Each row is a point on a tangle of strands that fork and nearly touch. The rows are in no order.
(in the rows, 128 means zero)
Two points are linked if the straight distance between their rows is under 120. Some points are linked to none.
Z_398: [114 141 110 134 146  95 136 121 131 145  68 130 140 144 108 107 185 113
  79 149 175 145 157 132  93]
Z_575: [174 159  84 141  96 117 137 106 143 111 144 120 120 123  91 133 115  85
 106  82 174 132 125 164 114]
Z_384: [108 127 135 138 179 117 123 116  87 121  77  95 181 135 151  88 160 132
 118 150 127 122 129 106 100]
Z_993: [167 113 174 136 140 121 134 120 137  97 106 100 151 129 150 133 103 151
 185 141  66  68 103  88 135]
Z_219: [104 102 128 140 172 102 164 136  86 141  72 106 174 162 154  64 166 127
  92 124 167  89 147 104 143]
Z_923: [153 106 114 114  94 112 168 124 187 146 150 100 136 163 130 147  97 128
 144 125 132 127 134 133 166]
Z_287: [167  85 143 113 138 139 139 105 113  98 123  84 149 128 110 123 119 141
 126 115 145 141 114 122 155]
Z_492: [102 134 141 126 130 120 151 182 134 138 132 121 173 156 168 122 156 127
 170 177 130 145 134  96  84]
Z_201: [125  82  40 136 133 123 140  45 131 125 138 117 117 141 128 145 126 157
 118  99 116 101 126 136 154]
Z_2: [125 105 129 113  72  89 119 138 211 176 180 127  98 154 131 157 118 152
 156 101 108 115 125 131 156]
Z_517: [189 116  96 100 118 153 101  96 110 126 111 158  95 140  78 149 142 119
  79 133 162 120 142 155  94]
Z_14: [119 135 184 130 123 132 100 231 102 102 162 176 131 110 176 123 156 175
 182 160 141 126 132  94 105]
Z_544: [105 114 180 150 162 119 160 184  94 121 151 108 167 182 189  93 133 147
 189 168 117 104 131  71  99]
Z_771: [ 90 133 131 103 103 125 120 124 189 112 190  86  79 120 123 148  98 128
 163 126  87 181 110 100 152]
Z_805: [ 98  93 118 127 143 147 123 118  97 129  94 137 186  93 153 126 152 132
 100  75 139 124 181 106  96]
Z_40: [160 121 155 144  98 116 108 157 159 128 145 165 116  89 117 171 137 136
 132  98 137 133 163 146  94]
Z_637: [111 121  63  85 168 162  97  75 103 140  88 150 133 101 117 152 109 118
 106 105 102  80 166 154 144]
Z_421: [140 107 152 142  88 102 184 205 147 180 139 166 133 176 147  98 141 141
 139 123 180 111 155 136 129]
Z_203: [ 96 132 159 149  96  97 156 221 116 186 123 198 124 147 159  87 175 142
 145 124 146 129 139 135 127]
Z_484: [ 96 139  67 132 148 178 117  63 107 104 150 135  79 122  86 152  99  68
  88  89 178 103 113 161 196]
Z_681: [192 165 134 125  89 129  93 131 142 145 131 188  58 107  75 166 132  87
 117 156 133  89 136 174 115]
Z_81: [117 105 137 163 139  83 161  74 159 106 146  58 130 123 153 106  99 107
 155 116 121 143 121  94 156]
Z_534: [ 89  91  71  88 138 147 125 103 136 121 151  43 161 107 142 126 123 143
 128 134 123 135 142 111 151]
Z_884: [ 84 146 126 102 114 159 121 113 155  99 172 105 112 118 109 147  87 147
 141  73  65 150 107 115 172]
Z_301: [144 142 113 122 110 140 166 113 167  83 163 138  84 143  85 173 106 113
 160 104 120 111 122 155 180]
Z_48: [140  75 191 170 125  66 127 155 149 122 185  90 129 141 161 115  79 156
 155 143 150 127 101 122 159]
Z_883: [119 139 102  96 143 174 121 105 126  98 154  88 175 110 146 134  78 150
 140  86  48 127  99 118 145]
Z_926: [ 98 139 111  96 129 119 149 153 161 147 115  85 185 162 136 135 148 113
 158 181 111 141 177 114  92]
Z_762: [ 89 172 161 139 136 136 155 237  97 132 145 176 124 139 179  95 172 159
 152 189 125 142 109 100 111]
Z_787: [132  96 215 153 153 115 154 177  92 112 127 146 142 142 158  93 150 153
 168 128 137  85 135  78 134]
Z_445: [134 115 119 151 110 107 120 101 160 122 167 134 105 124 158 148 105 180
 166 100  55 120  94 121 133]
Z_313: [ 88 134 146 141 170 117 186 185  99 137  89 134 162 178 127  72 161 130
 103 118 161 137 163 110 140]
Z_486: [ 83  83  89 114 143 139 140 125 104 126 130  74 197 109 164 109 130 146
 115 112 143 140 176 106 121]
Z_905: [142 118  86  96 108 143 123 116 130 136 103 121 115 146  58 154 172 141
  83 174 146 137 156 158 103]
Z_387: [120  97 189 178 133  64 136 187 117 161 139 105 145 157 165  81 104 147
 165 151 149 132 116 133 150]
Z_600: [101 184 114 106 195 131 118 105  94 107  71 105 179 130 173 100 164 111
 117 184 108 105 108  80  86]
Z_963: [167 142 105 135  78  79  92 136 186 132 209 110  62 157 115 135  91 139
 135 101 157 103  62 142 176]
Z_860: [142 156 128 107 135 124  78  95 119 142  95 136  66 100  94 159 123  81
 158 174 120 159  97 159 135]
Z_498: [165 109  82 150  86 135 142 121 138 141 144 128 143 121 111 128 121 169
  92 120 128 167 105 166 118]
Z_840: [127 110 156 155 149 112  93  84 100 116 108 130 121 101 175 145 139 119
 164 142 119 136 130  84  69]
Z_788: [107 114 150 110 127 116 133 146 142 176 141  55 200 172 171 116  73 141
 150 141 102 142 116 112 137]
Z_133: [142 102 183 161 119  91 128 124 155 124 160  95 129 103 162 112 117 120
 169 112 123 127 110  97 148]
Z_598: [142 157 149 120 131 158 129 127 131 129  88 193 157  77 155 122 127  90
 106 149 119 152 170 124  85]
Z_296: [110 132  81 110 132 110 132 124 144 124  91  85 148 146  98 142 176 123
 124 172 127 147 179 131 114]
Z_623: [144 102  71 138 100 112 142  65 156 131 159 102  97 172 119 128 121 138
 114  61 137 109  87 129 154]
Z_319: [153 138 114 124 119 157  85  89 108 145 126 191  43 119  76 171 117  59
 126 171 108 131 142 179 129]
Z_754: [165  84 186 143 142 121 141 126 116 116 102 123 156 153 150 110 130 149
 140  89 110  79 130  87 128]
Z_947: [119 110 130 153 166 119 119  50 111  95 115  51 133  93 136 128 110 108
 145 109 105 124 126  96 157]
Z_457: [169 118 156 137 112  77 103 126 172  97 160 140  96 110 105 165 121 133
 168 106 157 112 120 136 135]
Z_394: [ 99 145 144 133 108 185 149 175 103 169 101 194 125 113 141 107 176 127
  60 167 130 164 165 112  74]
Z_451: [ 95 135  42 110 136 160 108  71 107 143 114 123  93  78  87 135 113  68
  89 132 172 103 142 178 180]
Z_225: [127  98 126 121 120 104 163 133 155 157 125  72 179 169 141  98 110 126
 121 140 155 151 144 138 149]
Z_410: [105 171  75  69 176 152  98 120 104 122  72 108 171  92 148 103 145 116
  98 178 128 117 128 118 103]
Z_251: [170 134 116 162  88 101 127 127 161 118 186 115 115 108  94 127  96 138
  99  89 160 177  97 166 132]
Z_610: [157 110 209 125 157 115  77 136 107 106 100 126 113 112 122 120 134 149
 148 125 143 138 112 112 111]
Z_43: [ 93 135  69  89 148 173 100  89 101 116 113  63 169  78 159 121 117 127
 134 149 113 129 121 114 127]
Z_222: [100 141 158 146 123 146 159 193 103 153 106 199 117 132 171 103 179 156
 116 141 122 138 134  97  94]
Z_108: [113 102 166 175 128  96 137 185  70 142 141 145 155 132 162  85 125 168
 152 122 130 147 101 137 106]
Z_908: [150 145 147 152 128 120 166 133 121 145  86 186 111 129 142 102 179  98
  87 143 182 137 137 113  98]
Z_998: [139 168 192 107 185 159 118 159 126 107  63 157 130 145 140 123 159 115
  59 153 137 151 111 105 118]
Z_263: [147 123  75  83 128 189 103  89 112 147 104 175 101 119  74 158 125 100
  76 143 117  91 178 168 134]
Z_406: [ 63 149  72 138 138 141 115  73 126 103 179 129 100 105  74 145 102 115
 110  92 102 167 129 175 161]
Z_270: [142  96 158 164 115 122 122 153 108 108 160 142 157  84 165 124 102 176
 138 109 111 167 102 133 108]
Z_952: [151 119 113 146 100 102 131  97 159 107 184 121  66 170 112 124  82 153
 141  89 121 102  55 138 186]
Z_827: [182 166  99 145  62 121 109 105 138 134 151 143  46 130  63 166 129  91
 131 155 164  98 102 179 120]
Z_559: [153 168 143 121 106 109  99 156 153 142 100 166 112 114  74 154 147 114
 134 169  96 105 144 162 102]
Z_705: [144 141 218 129 167 127 108 193  98 113  84 175 120 128 141 110 149 144
 106 143 154 142 106 114 117]
Z_359: [146 151  68 117 142 119 124  81 125 123 104  95 122 120  73 138 124  78
 116 117 173 116 139 173 164]
Z_757: [136  94 156 148  81  69  98 153 186 171 183 121 119 150 172 117  96 174
 147 128 140 123  96 135 163]
Z_869: [ 91 132 157 110 186 182  98 136  54 152  75 149 149 129 174  83 152 111
  67 133 124 135 127  94  93]
Z_893: [143 143  89 124 108 144 109 114 123 131 134 142 122 104 102 158 108 156
 134 156  94 160 111 178 114]
Z_450: [133 127 117 110 168 140 117  61  98  93  87 108  99 126 116 151 118 104
 160 122 112 100 122 120 161]
Z_483: [146 139 179  96 142 141  98 166 125  94 124 103 132 105 112 161 122 148
 178 146 115 161 116 119 100]
Z_58: [ 84 132 149 127 139 144 168 190  50 171  94 148 123 179 143  61 168 165
  83 115 137 147 125 116 143]
Z_609: [ 94 173 180 119 205 175 134 166  70 107  94 151 147 157 172  92 163 125
  59 158 123 138  99  82 109]
Z_271: [100 145 100 117  94 155  88  96 126 146 148 151  89  87  92 188 114 115
 124 126  65 145 140 168 106]
Z_258: [128 114 104 104 152 144 106  80 126 133 104 152 146  98 123 155 136 105
 100  80 129 115 187 125 102]
Z_468: [152 146 132 125 121 124 136  98 157 104 114 131 113 103 109 161 121 102
 174 114 112 116 138 136 141]
Z_526: [137 140 154 143 106 144 158 146 137 159 100 166 140  90 140 116 147  86
 115 112 157 151 167 123 106]
Z_472: [ 84 157  64 148 141 133 153  59 138  86 178 136  97 134  83 112  91 105
 104  70 141 128 101 148 189]
Z_769: [151 121 154 152  77 125 155 189 164 130 162 161 134  90 132 129 138 122
 144 134 160 154 163 138 107]
Z_269: [116 138 102 103 124 132 126 133 141 147 148  82 184 148 145 142  99 149
 169 118  57 130 111 133 112]
Z_186: [145 102 121 135  92 108 185 167 158 168 138 116 156 185 118 116 138 134
 102 149 187 138 177 137 116]
Z_707: [151 169  72 157  63 106 132 126 166 129 191 118  51 163  72 148 109 103
 139 121 162 115  75 167 146]
Z_920: [150 147 171 131 155 143 141 131 106 110 106  98 191 142 176  97 141 128
 166 166  81  70  94  73  91]
Z_988: [102 120 114 111 137 161 100  70 119 101 148 116  97 101 102 159  96 139
 123  82 101 158 112 139 156]
Z_553: [159 143 169 115 139 110 101 164 148 131  98 198 139 121  97 155 150 137
 114 114 119 119 158 139  78]
Z_60: [119 144  92 113 101 203 157  92 144 102 145 171  94 122  83 187 103 128
 121 105  97 110 131 161 180]

A fork is a point with three links, a tip a point with one. Leave the first point through the second and follow the links. Name the first fork or tip that comes.
Z_406, Z_472: Z_271
Z_58, Z_313: Z_296
Z_637, Z_258: Z_58
Z_271, Z_893: Z_884

A fork is a point with three links. Follow the links from the first point to the second and name the forks in between, in order.
Z_468, Z_544: Z_40 > Z_526 > Z_296
Z_923, Z_359: Z_225 > Z_884
Z_2, Z_926: Z_48 > Z_468 > Z_40 > Z_526 > Z_296
Z_222, Z_263: Z_225 > Z_48 > Z_468 > Z_40 > Z_526 > Z_296
Z_410, Z_48: Z_296 > Z_526 > Z_40 > Z_468
Z_492, Z_827: Z_296 > Z_526 > Z_40 > Z_681
Z_421, Z_598: Z_225 > Z_48 > Z_468 > Z_40 > Z_526
Z_600, Z_225: Z_296 > Z_526 > Z_40 > Z_468 > Z_48
Z_14, Z_263: Z_222 > Z_225 > Z_48 > Z_468 > Z_40 > Z_526 > Z_296

Follow the links from the first point to the second, and from the first to the third. Name the last point that the two ways share.
Z_988, Z_963, Z_394: Z_225
Z_468, Z_963, Z_263: Z_40
Z_313, Z_108, Z_60: Z_468
Z_637, Z_108, Z_883: Z_48
Z_486, Z_269, Z_108: Z_48
